A landscape with many peaks, sampled at points; each row gives a point and its height.
A climber steps from a point to whichever of its 5 nearest points has the largest rise for the distance, and stops where none of them is higher. Distance is the straight distance between rows; heights are no part of it.
Z_268 height 62.4: [147 154 135 115 205 185 117 102 129  63  93 123 158 110 179  65 190 133
 108 117 103 144 132]
Z_936 height 85.4: [ 80 194 142 102 194 125 113 161  86  80 110 133 142  93 149 118 122 188
 197 140 184 158  77]
Z_224 height 11.7: [136 135 134 143 116 128 142 119 110 128 135 128 105 128 145 124 140 151
 133 123 121 141 121]
Z_359 height 21.3: [158  90 100 114  96 142 178 142  82 154 100 118 136 118 149 104 182 186
 130 110  64 146  72]
Z_893 height 18.7: [123 127 148 136 111 116 140 140  75 139 126 133 105 118 133 134 121 164
 163 119 128 137 100]
Z_13 height 49.5: [159 126 101  89 134 165 147 113 114 116 116  96 155 100 170  75 194 158
 109 109  58 150 102]
Z_630 height 54.7: [121  82 111 115  88 137 113  92 161 204 117 124 148 157  95 146  73  79
  54 144  94 104 132]
Z_541 height 79.1: [159 115 123 121 121 167 146  92 123 113 116  97 127 137 170  80 190 143
  93 101  76 122 144]
Z_614 height 84.3: [131 184 162 121 241 175  90 125 136  40 106 147 155  94 170 101 160 112
 147 137 161 163 142]
Z_730 height 37.4: [ 81 127 129 129 103  75 107 168 137 137 163 132 117 123  78 202  88 113
 178 137 184  87 137]
Z_307 height 46.4: [146 128 138 143 149 137 115 105 167 106 137 143 118 136 122 113 122  88
 106 133 158 115 188]
Z_311 height 81.0: [160 103 110 118 121 147 144  77 154 134 126 105 136 181 145  73 168 121
  71 123  81 110 158]
Z_975 height 77.2: [141  91 116 135 117 147 145  85 162 137 135 103 132 187 127  88 136 112
  59 132  95 109 163]
Z_431 height 45.1: [137  82 106 138  68  98 153 131 121 193 134 129 124 188  89 126  87 141
  88 134  84 144 100]
Z_200 height 64.3: [126  86 117 125 109 136 130  91 173 173 120 125 143 181 101 107 112  86
  52 135  94 103 158]
Z_602 height 51.3: [132 168 156 137 156 135 110 131 129  76 139 142 114  97 149 134 131 108
 172 125 172 139 161]
Z_930 height 35.0: [113 139 138 146 114  94 112 145 140 115 154 140 122 128 106 171 106 120
 153 127 173 102 163]
Z_473 height 25.3: [140 128 108 109 137 128 166 139  71 131  86 133 147  97 153 101 151 200
 147 102  87 157  53]
Z_560 height 43.1: [ 96 140 143 132 129  88 114 175 151 102 174 139 102 113  96 193 121 103
 188 149 198 104 153]
Z_845 height 27.7: [140  98 125 137  78  89 160 143  89 186 124 126 108 168 104 141 102 157
 131 127 113 140  86]
Z_170 height 47.4: [137 165 138 155 175 121 100 142 188  69 151 147 130 122 122 151 148  73
 148 142 187 127 201]
Z_257 height 59.7: [112 147 104 130 166 112 112 157 225 124 167 150 146 104  89 199 113  48
 127 137 164  81 186]
Z_860 height 50.5: [147 131 130 145 125 144 123 104 138 114 141 122 121 136 133 104 125 122
 115 122 143 122 157]
Z_919 height 64.6: [164 114 117 124 104 154 149 102 117 128 121 109 123 144 160  89 162 158
  97 107  79 141 123]
Z_879 height 81.8: [103 130 121 139 137 121 107 134 207 142 158 149 148 122  83 177  99  60
 121 150 164  93 179]
Z_703 height 54.1: [118  88 121 129  83 125 119 111 151 200 114 127 142 160  92 158  51  92
  85 139  99 125 115]
Z_94 height 65.6: [158 112 115 140 136 145 132  92 163 120 125 117 122 179 130  95 124 103
  77 123 124 115 175]
Z_840 height 69.2: [161 144 130 120 165 177 128  98 118 100 106 110 141 112 175  62 189 145
 104 118  82 147 132]
Z_187 height 58.7: [108 172 154 124 178 137  96 136 124  73 119 140 123  76 151 132 144 130
 189 122 169 149 132]
Z_894 height 54.0: [101  85 118 126 101 147 108  95 173 202 122 125 129 140  89 164  57  53
  55 143 107  96 141]
Z_144 height 78.6: [156 151 145 143 156 159 120  94 129 104 122 121 119 130 157  96 147 114
 107 111 127 136 168]
Z_277 height 35.6: [108 147 135 121 136 109 146 141  60 136 110 140 122 103 155 128 131 185
 170 121 129 146  72]
Z_640 height 58.8: [152 154 148 155 171 148 115 107 149  80 128 133 125 122 148 103 155  90
 126 132 158 128 194]
Z_149 height 58.3: [134 169 148 131 173 164 118 107 110  81 114 132 135 103 168  95 152 143
 137 117 120 153 130]
Z_392 height 43.9: [130 151 145 151 165 110 110 143 154  72 143 141 124 110 131 145 141  80
 157 136 183 132 189]
Z_169 height 35.3: [132 116 122 142  85 134 115 109 155 155 145 131 125 160 110 126 102 111
  86 134 127 121 143]
Z_314 height 51.5: [ 84 169 153 128 148 116 116 156  78 111 132 133 104  99 145 145 125 158
 193 126 167 131 102]
Z_941 height 47.7: [151 158 159 159 190 144  94 125 149  64 130 142 132 100 150 127 155  77
 148 126 177 141 203]
Z_333 height 29.6: [150  94 110 122  90 120 184 146  63 174  96 113 129 124 135 130 153 181
 137 110  70 151  72]
Z_863 height 89.1: [155  85 115 126  82 109 169 135  97 176 128 123 109 160 119 117 143 168
 115 111  78 143  84]
Z_190 height 17.3: [108 116 143 145  86 101 127 145 116 154 149 144 101 144 104 163  87 132
 150 147 157 116 124]
Z_183 height 60.9: [109 141 126 138 155 100 107 159 200  98 168 156 139 108  87 180 117  70
 143 143 188  94 178]
Z_10 height 34.9: [ 89 130 146 137 102  67 124 195 116 136 159 120  92 124  83 203  94 125
 215 147 196  94 105]
Z_234 height 53.5: [109 169 155 129 145 133 115 132  88  99 125 137 115  98 160 134 128 150
 179 120 152 135 117]
Z_131 height 32.3: [155 101  86  87 117 167 164 137  92 131  95 114 151  90 168  89 191 183
 118 111  60 152  62]
Z_577 height 63.0: [155 116 141 138 112 152 130 100 123 116 130 120 123 142 152  86 156 131
  99 112 107 132 153]
Z_817 height 41.9: [107  89 118 127  80  95 115 144 116 204 125 133 130 157  72 177  55 111
 118 154 123 115 100]
Z_215 height 42.1: [160  93 107 116  89 142 171 125 109 150 121 102 118 137 146  96 180 163
 111 115  62 141 110]
Z_504 height 57.7: [140 151 142 122 148 143 123 109 108  92 116 128 109 106 150 105 141 130
 130 125 138 137 149]
Z_118 height 43.3: [140 149 143 146 146 117 113 130 148  84 151 141 112 114 130 147 134 104
 150 128 177 123 174]
Z_657 height 78.7: [129  85 110 125  74 118 129 117 152 183 126 121 142 180 100 132  92 121
  80 138  92 119 106]
Z_834 height 65.9: [ 99 105 113 130 119 116 109 129 197 165 139 149 134 115  81 186  86  56
 116 145 147  85 164]
Z_830 height 66.1: [116 192 121 104 208 126 126 145 106  59 109 127 165  89 156  68 151 191
 160 124 143 166  75]
Z_347 height 70.0: [127 188 160 117 216 162 101 113 129  55 104 135 146  95 163  86 159 133
 146 120 145 157 117]
Z_875 height 39.3: [142 141  79  93 141 144 155 160  81 106 102 113 169  90 165  65 184 199
 134 116  88 154  49]
Z_924 height 39.0: [147 128 124 133 101 140 156 116  89 143 113 116 123 127 148  96 157 169
 119 119  81 152 100]
Z_135 height 59.1: [150 142 100  95 169 169 141 117 114  87 110 102 160  93 170  56 194 175
 106 109  75 136  96]
Z_325 height 25.5: [144 100 133 139  75 116 158 131  92 152 133 116 115 157 129 125 122 155
 121 124 106 142 102]
Z_245 height 56.7: [123 123 119 137 130 139 108 119 183 136 142 145 140 146 104 139  95  77
 105 139 155 100 176]
Z_61 height 55.3: [145 143 135 124 142 156 131 111 102 107 102 117 132 106 161  89 168 157
 123 114  97 145 109]
Z_867 height 30.0: [121  79 123 129  66  83 156 155  96 209 125 128 113 196  86 165  72 144
 128 128 111 148  71]
Z_524 height 67.1: [104 171 154 117 185 141  98 139 103  87 117 145 134  87 165 119 133 154
 174 122 152 154  99]
Z_466 height 48.1: [132 169 120 105 160 157 134 124 104  92 107 115 154  95 172  70 172 179
 139 121  98 154  75]
Z_28 height 50.0: [112 117 121 142 116 109 111 124 170 146 149 144 140 144  98 151  86 100
 112 149 157  98 156]
Z_555 height 63.8: [101 178 124  93 189 130 131 153  87  99 103 131 157  88 161  84 143 203
 161 119 131 165  56]
Z_116 height 35.1: [159  86 121 129  79 106 182 140  72 173 103 120 111 142 115 139 131 170
 138 104  88 167  81]
Z_832 height 30.7: [106 110 121 135  79 103 123 136 130 170 151 130 119 142  81 179  62 127
 136 148 152 106 121]
Z_540 height 67.9: [133 168 155 131 233 168 102 105 135  53  99 132 152  91 175  83 183 115
 125 129 132 157 147]
Z_992 height 39.7: [137 139 123 120 140 130 145 123  89 128 118 123 136 101 166  97 155 177
 129 113  95 154  90]
Z_112 height 50.8: [ 98 138 126 127 136  85 108 167 191 124 172 141 126 119  80 208 108  73
 162 139 186  85 153]
Z_884 height 38.7: [ 83 144 146 125 104  78 115 177 118 113 159 126  98 115 104 199 109 115
 196 147 191  99 128]
Z_523 height 39.1: [109  77 118 131  60  95 135 143 108 217 120 139 123 179  74 174  55 128
 107 147 106 135  81]
Z_115 height 35.5: [148 118 120 132  93 131 155 109 122 142 132 118 110 156 129 106 126 147
  96 123  91 138 131]
Z_488 height 30.6: [ 99 106 132 140  90  83 128 162  98 170 140 130 106 151  82 179  77 135
 168 142 166 108  96]
Z_470 height 44.0: [109 153 147 136 140 102 102 149 143  83 151 135 108 101 124 172 116 101
 180 134 177 121 165]
Z_237 height 42.2: [140 103 114 140  80 122 131 121 136 165 125 130 121 172 116 116 102 125
  90 134 115 126 129]
Z_142 height 57.5: [106  95 121 121 103 135 101 111 178 181 129 128 140 121  79 175  68  53
  76 140 124  91 160]
Z_517 height 72.8: [171 117 121  96 152 175 144  82 129 100 105 100 137 134 172  69 212 128
  95 108  61 126 162]
Z_985 height 0.6: [120 124 137 131  87 111 142 133 104 148 139 137 100 154 120 138 100 143
 135 132 141 131 123]
Z_433 height 40.2: [ 91 114 125 134 105  98 104 164 153 154 169 131 128 124  86 195  90 103
 142 139 167  93 145]
Z_180 height 28.2: [109 135 151 139 107  98 126 148 105 122 142 138  95 122 125 173 112 138
 178 130 172 122 133]
Z_111 height 56.5: [139 103 114 138  79 138 140 107 146 169 134 112 121 181 116 102 123 128
  78 136  98 125 134]
Z_285 height 57.8: [113 101 116 135 128 134 109 108 186 175 133 134 138 128  93 168  84  51
  80 144 141  80 181]

Where does a climber stop that starts at each point below?
Z_10 => Z_879
Z_884 => Z_879
Z_730 => Z_879
Z_893 => Z_936

Call two points neighbours if one is among the 5 nearest of the other. Go from one point of each pair to the other, from neighbour to neighbour, staying as high as possible. Name the lowest point that can't be avoided.
Z_936 / Z_614 => Z_524
Z_657 / Z_144 => Z_577
Z_863 / Z_936 => Z_215
Z_879 / Z_657 => Z_630
Z_311 / Z_657 => Z_200
